Each row is a point on a tangle of strands that fork and nearly touch. The rows are in no order.
Points whose rows are less than 74.6 apart are linked; no others are. Some points are linked to none.
z926: 31; 28; -68; 33; 1; 1; -28; 31; 16; 10; -4; -8; 44; -5; -11; 33; 0; -38; -1; -9; -31; -6
z634: -52; -19; 55; -48; -13; -1; -5; -39; 1; -4; -26; 9; -16; 12; -51; -12; 29; 3; 15; -11; 56; 18
z856: 17; -5; -28; 31; 13; -9; 2; 56; 11; 1; 20; -7; 39; 7; 34; -2; -46; -1; 3; 12; 11; 1
z940: 2; -4; 67; -58; 10; -52; 22; 4; 13; -17; -9; 3; 10; 12; 8; 20; -29; -29; 3; -14; 72; 26
z451: -20; 7; -70; 48; -20; 5; -15; -18; -13; 5; 10; 2; 20; -6; -24; -14; 21; 1; 1; -6; -30; -22
z329: -8; 8; -66; 45; 2; -18; -14; 66; -11; 14; 17; -13; 32; -5; 49; 1; -12; -26; 2; 19; -13; 14
z320: 26; 6; 24; -15; -17; -20; 4; -16; 7; 11; -15; -4; 37; 3; 9; 23; -19; 17; -17; -41; 24; 7
z951: 28; 3; 59; -37; 1; -30; 16; 8; 5; -16; 1; -22; 11; 22; 25; 2; -41; 7; 9; 0; 25; 13
z769: -12; 24; 4; 21; -2; -24; -5; -23; 1; -4; -12; 5; 21; 5; 12; 25; -14; 21; -11; -26; -29; 17
z588: -9; -25; 75; -56; -4; -22; 33; -25; 13; -17; 2; 1; -20; 15; -32; 19; 15; -26; -3; -39; 60; 10
z207: -29; -17; 47; -57; -35; -6; -16; -37; -13; 19; -28; 18; -49; 5; -17; 11; 35; 3; 21; 14; 23; 17
z758: 45; -4; -39; 32; 2; 17; 1; 38; 10; 5; 28; -2; 61; 18; 20; 14; -51; -7; -13; -18; 24; -14
z712: 3; -27; -6; 22; 32; -10; 14; 45; 21; -2; 9; 6; 15; 6; 15; 5; -43; -5; -3; 6; 20; 1
z824: -22; -1; 66; -58; 29; -56; 27; -19; 13; -8; -12; 11; -10; 11; 3; 30; -6; -32; 5; -8; 42; 32
z931: -3; 2; 55; -22; 7; 7; 11; -14; -3; -28; 15; -44; -42; 34; -26; -30; -6; 8; 25; 15; -12; -2
z920: 14; -15; 7; -22; 13; 16; 4; 4; 1; -14; 8; -19; -48; -2; -17; -45; 7; 21; 14; 47; -24; -23
z448: -25; 10; -58; 68; -28; 15; -1; 12; -35; 7; 0; -8; 1; -12; 29; -5; 53; -23; -8; 12; -56; 10
z301: 33; 45; -88; 50; -14; -9; 8; 50; -5; -21; 34; -29; 50; -17; 12; -2; 12; -76; -12; -24; -7; -8
z408: 5; 14; 37; -31; -25; -12; -22; -41; -15; 17; -17; -17; -15; 9; -8; -6; 12; 16; 30; -20; -5; -1
z340: -52; -24; 27; -5; 38; -15; 15; -50; 15; 11; -10; 27; -9; -2; 1; 28; 0; 14; -22; 11; -3; 40
z453: -14; 12; -42; 32; -38; 29; -26; -6; -22; -9; 1; -26; 12; 4; -16; -54; 25; 23; 15; 15; -30; -21
z336: 21; -5; 32; -28; 19; -23; 10; 14; 4; -5; -12; -7; -32; 1; 23; -2; -21; 10; 8; 39; -24; 10
z478: 40; 4; -24; 30; 0; 20; 7; 17; 10; 1; 12; 0; 50; 8; 14; 19; -36; 8; -20; -40; 17; -15
z659: -20; 6; 44; -28; 7; -40; 9; -43; 10; 9; -19; -8; 10; 20; 5; 27; -9; 5; 9; -25; 1; 37
z359: 22; 0; 48; -34; -20; -31; 22; -10; 4; 2; -12; -13; 24; 17; 16; 20; -32; 9; -6; -35; 37; 17
z199: 49; 9; 36; -20; -18; 11; 20; -27; -10; 2; 19; -29; 17; 20; 10; -5; -28; 28; 13; -21; 9; -19
z150: 47; -4; 27; -19; 17; 33; 19; 0; 8; -16; 34; -46; -27; 13; 3; -36; -11; 28; 4; 10; 5; -27
z644: -22; 14; -33; 35; -29; 34; -15; -26; -43; 9; 6; -10; -27; -2; 32; -14; 41; 12; 6; 62; -53; 2
z829: -18; 5; 69; -68; 11; -9; 10; -35; -6; -27; -22; 8; -42; 25; -41; 11; 37; -49; 18; 27; 6; 8
z560: -12; -18; 44; -24; 32; -34; 19; 8; 15; 8; -31; 17; 9; -7; 14; 20; -23; 8; -3; 0; 22; 23
z918: 26; -13; 2; -17; -25; 0; -22; 13; 16; 40; -28; 9; 7; -15; -5; 20; 10; 5; 6; -24; 3; -5
z724: 1; -10; -23; 11; 16; 6; -1; -17; 25; 19; 13; 10; 39; -18; -1; 14; -22; 22; -34; -57; 17; 2
z901: 14; -13; 4; 8; 38; -14; 27; 44; 11; -24; 23; 2; -11; -7; 17; -24; -35; -5; 3; 24; 15; -21
z607: 6; 3; 11; -33; -29; 25; -41; -11; -9; 17; -19; -7; -33; -2; -17; -27; 18; 31; 27; 22; -19; -4
z230: -37; -21; -17; 16; 7; 27; -22; -19; -4; 24; -8; 44; -27; -3; -17; -3; 18; 17; 10; 36; -15; -7
z307: -13; 25; -82; 61; -17; 2; -8; 10; -5; -15; 5; 1; 26; -16; -9; 14; 35; -43; -20; -15; -48; -1
z597: 16; 4; 10; -11; 35; -28; 15; 55; -1; -30; 19; 1; -2; -4; 40; -28; -53; -6; 6; 41; 33; -5
z973: -15; -45; -8; 3; 28; 7; 2; 6; 36; 21; -5; 31; 3; -8; -25; 14; -13; 6; -16; -17; 12; 3
z686: -18; 20; -6; 24; -11; -8; -21; -34; -13; 9; -21; 8; 3; -3; -7; 11; 9; 22; -7; -19; -36; 5
z34: -1; 22; 57; -37; 46; -25; 35; 4; 1; -49; -2; 10; -30; 4; -23; 3; -5; -32; 3; 10; 3; -6
z61: -28; -35; 47; -34; 27; -5; 12; -9; 18; 18; -31; 43; -39; -17; -14; 33; 27; -1; -15; 10; 27; 25
z73: 44; 28; -56; 52; -18; 20; -2; 31; 0; -24; 24; -27; 47; 4; 3; 12; -7; -28; -28; -29; -16; -24
z237: -14; -20; 44; -24; 35; 12; 12; 0; -1; 3; -29; 48; -50; -15; -14; 26; 21; -20; -11; 36; -1; 3
z561: 41; 39; -21; -6; -9; -10; -28; 20; 7; 6; -6; 13; 69; -5; 51; 17; -50; 4; -24; -31; 46; 1
z146: -38; 5; -57; 47; 4; 7; -14; -21; -7; 19; -6; 27; 7; -10; 8; 28; 19; 3; -17; 5; -42; 11
z575: -33; -32; 54; -35; -20; -3; -1; -31; 11; 20; -18; -4; 0; -4; -35; 8; 31; 18; -11; -37; 53; 22
z164: 4; 2; 50; -59; -1; 18; -5; -12; -8; -45; -1; -10; -53; 16; -54; -46; 14; 1; 15; 34; 22; -14
z945: 7; 13; 55; -37; 45; -39; 36; 23; 5; -50; -1; 10; -3; 4; -3; -1; -36; -26; -3; 7; 41; -4
z974: -8; -7; -15; -24; 2; 36; -16; -4; -7; -21; 17; -28; -47; 6; -18; -62; 14; 29; 16; 61; -21; -12
z822: -46; -3; 11; 18; -12; -1; -6; -44; -24; -10; 1; 6; -26; 30; -11; -10; 5; 20; 22; 28; -25; 11
z402: -24; -24; -25; 38; 0; 7; 15; 12; -20; 3; 13; 0; -30; 5; 21; -13; 19; 3; 6; 49; -49; -3
z982: 25; -33; 28; -38; 13; -15; 40; 4; 28; 12; -7; 24; 1; -15; -13; 8; -15; -3; -13; -23; 50; -10
z519: 29; 31; -57; 45; -31; 30; -13; 12; -4; -24; 18; -37; 25; 1; -13; -23; 23; -19; -18; -19; -32; -33
z554: -5; -4; -80; 22; -37; 18; -15; 27; -18; 16; 40; -41; -15; -6; 2; -36; 42; -21; 10; 18; -48; -1
z624: -26; 5; 19; -9; 14; -41; 1; -43; 6; -1; -16; 2; 21; 7; 16; 30; -23; 22; -8; -26; -12; 38
z705: 8; 42; -89; 56; 1; -15; -2; 34; -1; -16; 19; -17; 40; -19; 2; 14; 17; -67; -15; -19; -21; -6
z148: -26; 7; -84; 42; -35; 39; -38; 1; -30; 21; 13; 6; -1; 8; -5; -12; 40; -14; 10; 47; -45; -2
z897: -9; -18; 23; -10; 47; 3; 22; 18; 14; -11; -20; 42; -39; -19; -18; 9; 12; -19; -4; 34; -5; -12
z571: -42; -6; 38; -22; -24; 24; -12; -59; -27; -2; -31; 26; -35; 36; -17; 1; 15; 13; 16; 57; 2; 24
z943: 57; 9; 37; -23; 8; 21; 31; 0; -6; -4; 39; -17; 2; 14; 35; -6; -47; 18; 7; -11; 33; -17
z737: 34; -17; 69; -53; -19; -1; 23; -10; 6; -13; 2; -18; -24; 20; -26; -7; 1; 1; 7; -8; 34; -8
z598: -28; -1; 72; -56; -6; -2; 7; -12; -11; -29; -20; 20; -47; -3; -64; 1; 50; -36; 1; -5; 53; -6
z664: -11; -24; 21; -28; -1; -19; 1; -22; 18; 37; -32; 7; 25; -21; 0; 28; 15; 19; -23; -30; 23; 27
z660: 9; 14; 64; -51; 26; -12; 34; -5; 1; -51; 3; -10; -38; 15; -33; -16; 5; -28; 3; 11; 1; -18
z887: 30; 8; -62; 33; -17; 36; -28; 9; 13; 13; 26; -10; 35; 10; -33; 9; 1; -17; 0; -29; -14; -35
z288: -7; 18; 70; -73; 16; -15; 19; -20; -5; -49; -17; 5; -42; 16; -58; -1; 26; -55; 4; 14; 6; -7
z622: -16; 8; 38; -14; 49; -41; 24; 25; -6; -30; -7; 21; -16; -3; 27; 5; -34; -11; 5; 51; 8; 17
z850: -14; -7; -19; 31; -16; 5; 21; 33; -31; -4; 26; -54; -14; -11; 38; -40; 28; 1; 9; 20; -42; 10
z771: 29; -1; -7; 9; -9; -11; 12; 13; 4; -1; 8; -12; 13; 1; 18; -7; -31; 17; -1; -13; -17; -13
z66: -52; -3; 15; -9; -2; -6; -16; -68; -3; 12; -21; 17; 0; 6; -15; 14; 15; 29; -7; -23; 1; 27
z67: 22; -19; 51; -49; 16; -19; 45; -3; 17; -17; -5; 16; -4; -6; -14; 7; -14; -11; -11; -18; 59; -17
z612: -25; -9; 22; -18; 10; 16; 4; -25; -13; -27; -12; 27; -58; 11; -31; -29; 16; 6; 11; 60; -8; -10
z794: 19; 37; -51; 17; 10; -19; -37; 40; 6; 1; -10; 13; 70; -4; 40; 13; -47; -7; -26; -11; 37; 3
z435: -5; -8; 70; -52; 10; -2; 19; -3; 1; -36; -11; 21; -36; -2; -61; -8; 18; -16; -2; -13; 45; -16
z680: -26; -12; 45; -27; 16; 4; 3; -25; -1; -18; -24; 32; -36; 2; -46; -17; 17; 7; 17; 26; 16; -4
z88: -27; -11; 55; -26; -2; 9; 7; -47; -16; -2; -20; 19; -48; 35; -14; 15; 24; -11; 15; 58; -11; 18
z94: -43; -23; 69; -46; 19; -23; 23; -14; 6; 2; -33; 23; -38; -11; -16; 39; 42; -28; -10; 4; 39; 34
z445: -7; 26; 19; -5; -20; 3; -30; -48; -21; 3; -19; -16; -7; 11; -8; -5; 14; 27; 24; -13; -21; -3
z913: 17; 6; 44; -24; 26; -9; 32; -8; 4; -4; 11; -3; -18; -8; -4; -17; -24; 8; 21; -11; 19; -22
z684: -38; 11; -11; 10; -12; 6; -27; -50; -3; 9; -27; 25; 11; -11; -18; 20; 21; 29; -27; -19; -24; 25
z987: -16; -42; 6; -7; 14; 19; -3; -18; 29; 17; -6; 28; -6; -6; -34; -8; 3; 16; -12; -24; 31; -5
z86: 20; 2; -66; 25; -22; 20; -17; 26; -2; 12; 43; -34; 0; 0; -3; -25; 16; -2; 9; 6; -46; -19
z446: -14; -1; -6; 23; 21; -17; -5; 22; -3; 18; -10; 18; 6; -10; 47; 23; -22; 8; 5; 29; -19; 20
z69: 9; -29; 40; -46; -6; -28; 30; 13; 16; 27; -2; 9; 13; -24; 22; 26; 0; -1; -26; -38; 94; 15
z499: 31; 45; -30; 9; 3; -4; -27; 15; 22; 1; -24; 15; 57; -24; 14; 44; -12; -13; -39; -56; 16; 7
z438: -21; -37; 36; -29; 29; -27; 21; -9; 23; 25; -28; 17; 15; -20; 9; 26; 0; 12; -20; -8; 30; 34
z890: 42; 5; -39; 18; -17; 27; -21; 28; 3; 11; 29; -30; 2; 4; 1; -24; -9; 4; 6; -9; -29; -23
z914: -16; -28; 16; 1; 2; -8; -4; -15; 5; 19; -28; 22; -13; 7; -6; 10; -5; 20; 0; 10; -15; 10
z190: 51; 30; -21; 30; -5; 12; 12; 30; -15; -4; 32; -33; 50; 0; 53; -11; -31; 9; -3; -8; 13; -18
z259: -9; 21; -81; 52; 6; -23; -15; 48; -9; 3; 8; -1; 49; -15; 34; 17; -12; -34; -8; 4; -9; 17
z662: 18; 3; -34; 10; -18; -6; 6; 0; -10; 3; 2; -35; -1; -5; 21; -26; 2; 20; 0; 24; -54; -6
z131: 47; 9; 8; -1; -32; 53; -10; -27; -7; 14; 8; -4; 12; 5; -2; -6; -4; 28; 8; -42; 24; -39
z498: -47; -24; -4; 3; 9; 27; -25; -15; -1; 8; -12; 44; -31; -3; -36; -14; 7; 23; 25; 21; 11; -8
z228: -12; -6; 64; -34; 7; -37; 12; -35; 11; 11; -18; -3; -3; 19; -6; 19; 7; -13; 24; -19; 23; 27
z778: 18; 25; -29; 26; -29; 21; -42; 0; 4; -12; -22; 4; 15; -4; -19; 13; 12; 1; -24; -34; -26; -17
z674: -8; -29; -27; 22; 36; 2; 22; 38; 9; 5; 18; 21; -32; -11; 3; -3; -8; -24; 16; 42; -23; -14
z37: -29; -20; 20; -35; -32; 7; -28; -41; -10; 29; -43; 36; -28; -4; -17; 19; 36; 21; 10; 6; 16; 20
z715: 10; -34; -34; 12; -1; 8; -5; 14; 13; 19; 5; 2; 1; 4; -14; -4; -10; 7; 6; 17; -27; -22
z200: 17; 44; -47; 28; -8; -28; -8; 22; -11; -15; 1; -17; 26; -24; 42; 7; -2; -7; -12; -4; -38; -1
z353: 6; -9; -23; 30; -4; 29; -13; -15; 14; 14; 2; 14; 28; 5; -25; 5; -7; 19; -18; -51; 4; -18
z142: -8; 15; -20; -5; -39; 42; -60; -4; -21; 11; -21; 15; -14; 7; -25; -27; 7; 35; 29; 34; -6; 3
z323: -8; -3; 43; -43; -33; -17; -14; -39; -6; 19; -20; -2; -18; 6; -22; -3; 27; 14; 29; -19; 25; 1
z896: -10; 38; 4; 2; -25; 8; -34; -36; -27; -8; -1; -31; -12; 14; -7; -32; 16; 35; 25; 12; -30; -6
z784: -39; -13; -48; 35; 2; 28; -16; -28; -3; 39; -2; 35; -14; 3; -9; 5; 19; -4; 0; 35; -30; -1
z321: -44; -19; 54; -22; 46; -22; 34; -33; 15; -20; -14; 14; -7; 11; -17; 16; -4; -4; -12; 5; 9; 25
z103: -18; -43; 39; -26; -23; -6; 1; -12; 16; 30; -30; 8; -2; 1; -17; 23; 20; 23; -20; -37; 39; 19
z886: -20; -2; 66; -32; -3; -6; -1; -36; -7; -1; -14; -7; -42; 37; -12; 8; 11; -12; 35; 24; -18; 23
z983: 28; 28; -48; 29; -19; -16; 2; 9; -14; -2; 6; -30; 15; -16; 31; -14; 11; -2; -1; 4; -52; -12
z358: 59; 33; -5; 14; -29; 41; -15; -10; -3; -4; -9; -17; 37; 0; -4; 3; 7; 13; -12; -42; 0; -29
z631: 34; 4; 28; -25; 10; -24; 7; 32; 6; -17; 1; -13; 8; 5; 35; -11; -55; 12; 5; 19; 28; 4
z109: 36; 42; -63; 32; -13; 3; -12; 66; -6; -3; 32; -49; 44; -13; 40; -14; -7; -28; -10; -4; -26; -3
z62: -23; -25; -47; 42; -4; -22; 33; 45; -13; 12; 43; -10; -10; -13; 31; -24; 6; -23; 13; 11; -21; 4
z470: 46; 25; -44; 32; -4; 12; -3; 56; -2; -4; 33; -59; 46; 0; 47; -13; -23; -6; -4; -5; -6; -7
z152: 52; 0; -1; 6; -1; 44; 16; 6; -3; -7; 51; -46; -6; 15; 14; -26; -20; 29; 8; -14; -2; -30
z280: 16; 15; -68; 36; -4; 8; -32; 14; 16; 20; 9; -2; 22; 2; -29; 26; 7; -26; 3; -20; -34; -9
z380: 6; 35; -75; 37; 14; -18; -30; 47; 7; -8; 3; 7; 72; -2; 34; 11; -35; -22; -21; -6; 17; 11
z811: -7; -1; -28; 15; -23; 33; -12; -2; -13; -3; 15; -32; -19; 1; -14; -58; 16; 30; 24; 33; -22; -23
z375: -17; 12; -57; 63; -20; -12; 11; 37; -24; 1; 7; -9; 27; -17; 43; 0; 30; -37; -11; 4; -46; 22
z628: 26; 26; 32; 12; -11; 4; 16; -33; -14; -12; 14; -34; 31; 19; 11; -13; -18; 25; 10; -33; 5; -13
z49: 6; -22; 52; -41; -21; -26; 34; -15; 14; 22; 9; -4; 17; -11; 13; 29; 3; 1; -15; -56; 86; 8
z711: 18; -26; 2; -16; -10; -17; -24; 35; 26; 39; -17; 21; 19; -5; 9; 32; -10; 6; -10; -39; 23; 13
z819: -51; -7; 55; -51; 1; 12; -4; -32; -5; -23; -28; 20; -37; 7; -58; -12; 34; -7; 18; 15; 52; 6
z677: -13; -37; -8; 13; 40; -4; 3; 24; 37; 18; -5; 22; 19; -5; 5; 16; -28; 10; -21; -6; 13; 16
z671: 22; -14; -37; 24; -15; 35; -7; -5; 13; 14; 21; 8; 24; 5; -26; -7; -14; 5; -4; -30; 6; -36
z38: -1; -7; 28; -11; 31; -14; 24; 21; -7; -19; 5; 4; -44; -2; 31; 0; -14; -7; 3; 62; -23; 10
z53: -7; -33; -9; 9; 36; 9; 14; 18; 12; 7; -7; 30; -37; -11; -5; 8; -1; -18; 6; 56; -20; -13
z505: 20; 15; -34; 59; -5; 9; 5; 10; 1; -16; 8; -11; 45; 2; 2; 8; -14; -1; -23; -45; -10; -16
z18: -45; -14; 6; 12; 46; -25; 26; -21; 4; 7; -2; 31; -9; -12; 31; 20; -9; 4; -15; 24; -8; 25
z283: -16; -4; -48; 7; -30; 41; -52; -5; -11; 12; -13; 15; -2; 9; -36; -29; 7; 23; 23; 23; -4; -9
z291: -11; -1; 54; -28; 16; -6; 1; -15; -4; -28; 4; -24; -52; 28; -10; -11; 1; 3; 23; 37; -29; 11
z937: 49; 39; -8; -2; -13; -4; -22; 13; 3; 0; -16; 1; 52; -15; 32; 31; -33; -2; -27; -52; 27; -2
z310: -21; 20; -64; 54; 8; -7; -10; -1; 0; 5; 8; 9; 35; -20; 10; 26; 7; -15; -24; -26; -36; 8
z760: -27; -13; -12; 34; 19; -19; 16; 0; 2; 5; 18; 8; -1; -3; 11; -9; -12; 12; 3; -6; -12; 1
z78: -22; -10; 58; -28; 40; -27; 30; -4; 10; -35; -13; 26; -28; 10; -22; 14; -9; -17; -16; 16; 5; 14
z989: 38; -16; 47; -37; -41; 3; 26; -19; -1; 29; -1; -4; 15; 0; 18; 29; 9; 5; -5; -51; 68; -8
z905: 14; 44; -33; 14; 12; -26; -28; 25; -1; 1; -19; 3; 37; -15; 44; 27; -18; -1; -10; -10; -28; 9
z342: -12; -9; -51; 39; 20; -7; 0; 14; 24; 17; 25; 7; 37; -12; 12; 15; -30; 6; -14; -36; 4; 3
z17: -20; -10; 4; 15; 15; -17; 21; -8; -8; -18; 27; 6; -34; 0; -1; -18; -13; 6; 15; 4; -18; -12
z814: 17; -15; 22; 9; 8; 28; -2; 2; 8; 5; 0; -6; -19; 6; -27; -25; -5; 22; 23; -10; 15; -29
z996: 46; 17; 0; 1; 15; 9; 24; 22; -9; -7; 42; -24; 21; 6; 53; -17; -49; 12; 2; 1; 34; -22
z609: 43; 4; -9; 1; -13; 48; -21; 9; -4; 5; 27; -40; -6; 10; -4; -30; -4; 27; 10; -8; -8; -31
z556: 40; 1; 30; -26; -44; 24; -11; -22; -4; 13; -7; -7; 13; 0; -15; -8; 5; 30; 8; -44; 27; -26
z436: -3; 20; -67; 44; -31; -10; 3; 59; -27; -4; 18; -41; 22; -19; 41; -14; 30; -42; -9; 10; -43; 21
z602: 20; -6; 53; -42; -24; 7; -5; -17; -2; -18; 7; -26; -29; 28; -23; -23; -15; 18; 15; 4; 4; -5
z449: 79; 33; -21; 11; -25; 47; -18; 7; 9; 7; 17; -22; 33; -4; 5; 6; -7; -1; -12; -36; -3; -31
z555: -10; -10; 19; -23; 14; 16; 11; -18; -18; -19; 1; 5; -63; -6; -15; -24; 23; 2; 12; 66; -32; -15
z491: 38; -3; 14; -8; 12; -4; 18; 14; 11; 16; -7; 13; 45; -8; 34; 11; -39; 9; -4; -19; 64; -2
z204: 12; 14; -14; 7; 13; -29; -15; 23; 11; 23; -21; 8; 25; -17; 42; 25; -24; 10; 9; 1; -11; 13
z240: 16; 14; -35; 7; 10; 2; -11; -11; 26; 17; -9; 15; 61; -23; 3; 29; -16; 11; -41; -58; 15; 6
z713: -41; -3; 74; -54; 24; -26; 18; -26; 8; -17; -21; 19; -37; 9; -34; 30; 43; -55; 6; -4; 31; 29
z632: 10; -17; -6; -7; -10; -21; 14; 1; -6; -3; -2; -15; -17; 2; 17; -14; -13; 20; 10; 39; -47; -1
z701: -30; -9; 3; 15; -9; 2; -8; -17; -16; -7; 17; 10; -38; 15; -6; -23; -2; 21; 18; 17; -25; 1
z234: -23; -20; 35; -29; 32; 1; 11; -25; 21; 0; 3; 30; -23; -13; -32; 8; 1; 8; -8; -30; 37; -3
z172: 35; -11; 18; -26; 19; 20; 15; 17; 15; -10; 14; -36; -30; -5; -4; -42; -9; 14; 8; 20; -10; -22
z105: 23; 26; -76; 27; -15; -7; -7; 61; -8; -3; 29; -55; 15; -17; 39; -12; 11; -30; -6; 7; -48; 13
z616: -35; 27; -56; 65; -15; 18; -19; -27; -27; -7; -10; 14; 6; -12; 9; 9; 44; -14; -24; 12; -44; 5
z893: -13; -1; 32; -7; 47; -33; 25; 19; 12; -3; -14; 17; 8; -7; 28; 13; -37; 5; 13; 24; 21; 10
z393: -10; -19; -35; 25; 29; -13; 34; 50; 5; 3; 36; 1; -18; -17; 21; -16; -2; -31; 21; 36; -16; -9
z642: -23; -14; -8; 23; 32; -18; 25; 11; -3; 7; 9; 28; -15; -6; 48; 23; -20; -2; -1; 44; -12; 21
z946: -56; -19; 30; -20; 21; -7; -3; -59; 5; 17; -19; 25; -16; 5; -14; 20; 16; 16; -7; -8; 7; 40
z97: 18; 37; -46; 43; -35; 38; -26; 1; -17; -23; 6; -38; 18; 1; -14; -33; 20; 13; 0; -20; -26; -27
z834: -35; -4; -48; 49; 18; -24; 7; 24; 6; 14; 19; 7; 20; -13; 22; 9; -11; -1; -1; -11; -24; 13
z293: 23; 32; -79; 44; -33; 26; -16; 26; -15; -24; 20; -53; 21; -10; -10; -36; 49; -39; -12; -6; -42; -18
z661: -9; -2; -20; 26; 4; 6; -31; 3; 20; 25; -27; 19; 24; -9; -8; 41; 4; 4; -23; -32; -17; 19
z648: 17; 1; 55; -45; 39; -21; 40; 13; 5; -39; 8; 28; -1; -4; -8; 10; -32; -18; -20; -16; 62; -13
z311: -32; -15; 25; 4; 33; -13; 24; -12; -4; -29; 16; 19; -46; 2; -30; -13; -5; 2; 4; 5; -2; -18
z373: -19; 2; -90; 38; -45; 35; -25; 15; -22; 23; 25; -19; -4; -4; 1; -25; 54; -31; 9; 36; -51; 2
z685: -47; 1; 14; 4; -22; 23; -27; -55; -25; 1; -23; 29; -21; 30; -14; -1; 8; 28; 6; 33; -17; 22
z217: -25; -25; -7; -1; -12; 32; -34; -11; 17; 19; -23; 36; -14; 0; -45; -7; 8; 22; 11; -7; 27; -7
z477: -34; -1; -63; 32; -32; 38; -47; -2; -15; 18; 5; 18; -7; 4; -25; -26; 17; 9; 24; 46; -24; -5
z978: 19; -5; 1; -15; -33; 6; -38; 5; 3; 35; -29; 3; -17; -12; -7; 3; 18; 21; 10; -6; -12; -6
z249: 46; -4; 22; -26; -44; 1; 8; -18; 1; 15; -8; -2; 17; -4; 3; 16; 6; 17; -8; -49; 37; -14
z494: -10; -11; -32; 42; -12; -5; 27; 49; -13; 6; 38; -35; -5; -14; 46; -33; 15; -14; 10; 15; -32; 10

A fork is a point with three links, a tip a point with one. Leave the first point through the second and follow the links. Name the first fork or tip that comes.
z438, z664: z819
z53, z897: z34
z701, z822: z737
z477, z148: z920

A fork is a point with three links. Follow the links from the first point to the second and name the forks in between, in order.
z37, z624: z445 > z686
z109, z677: z146 > z987
z897, z66: z34 > z340
z973, z478: z712
z987, z822: z146 > z310 > z834 > z17
z634, z974: z819 > z920
z612, z97: z920
z686, z18: z340
z321, z323: z340 > z686 > z445

Follow the links from the first point to the second, and from the first to the third. Name the last point that the two ways share.
z470, z724, z301: z310
z78, z896, z659: z686
z664, z293, z890: z920
z671, z973, z311: z834
z642, z323, z897: z340
z951, z310, z478: z712
z705, z931, z499: z834
z445, z204, z660: z340
z498, z73, z359: z712
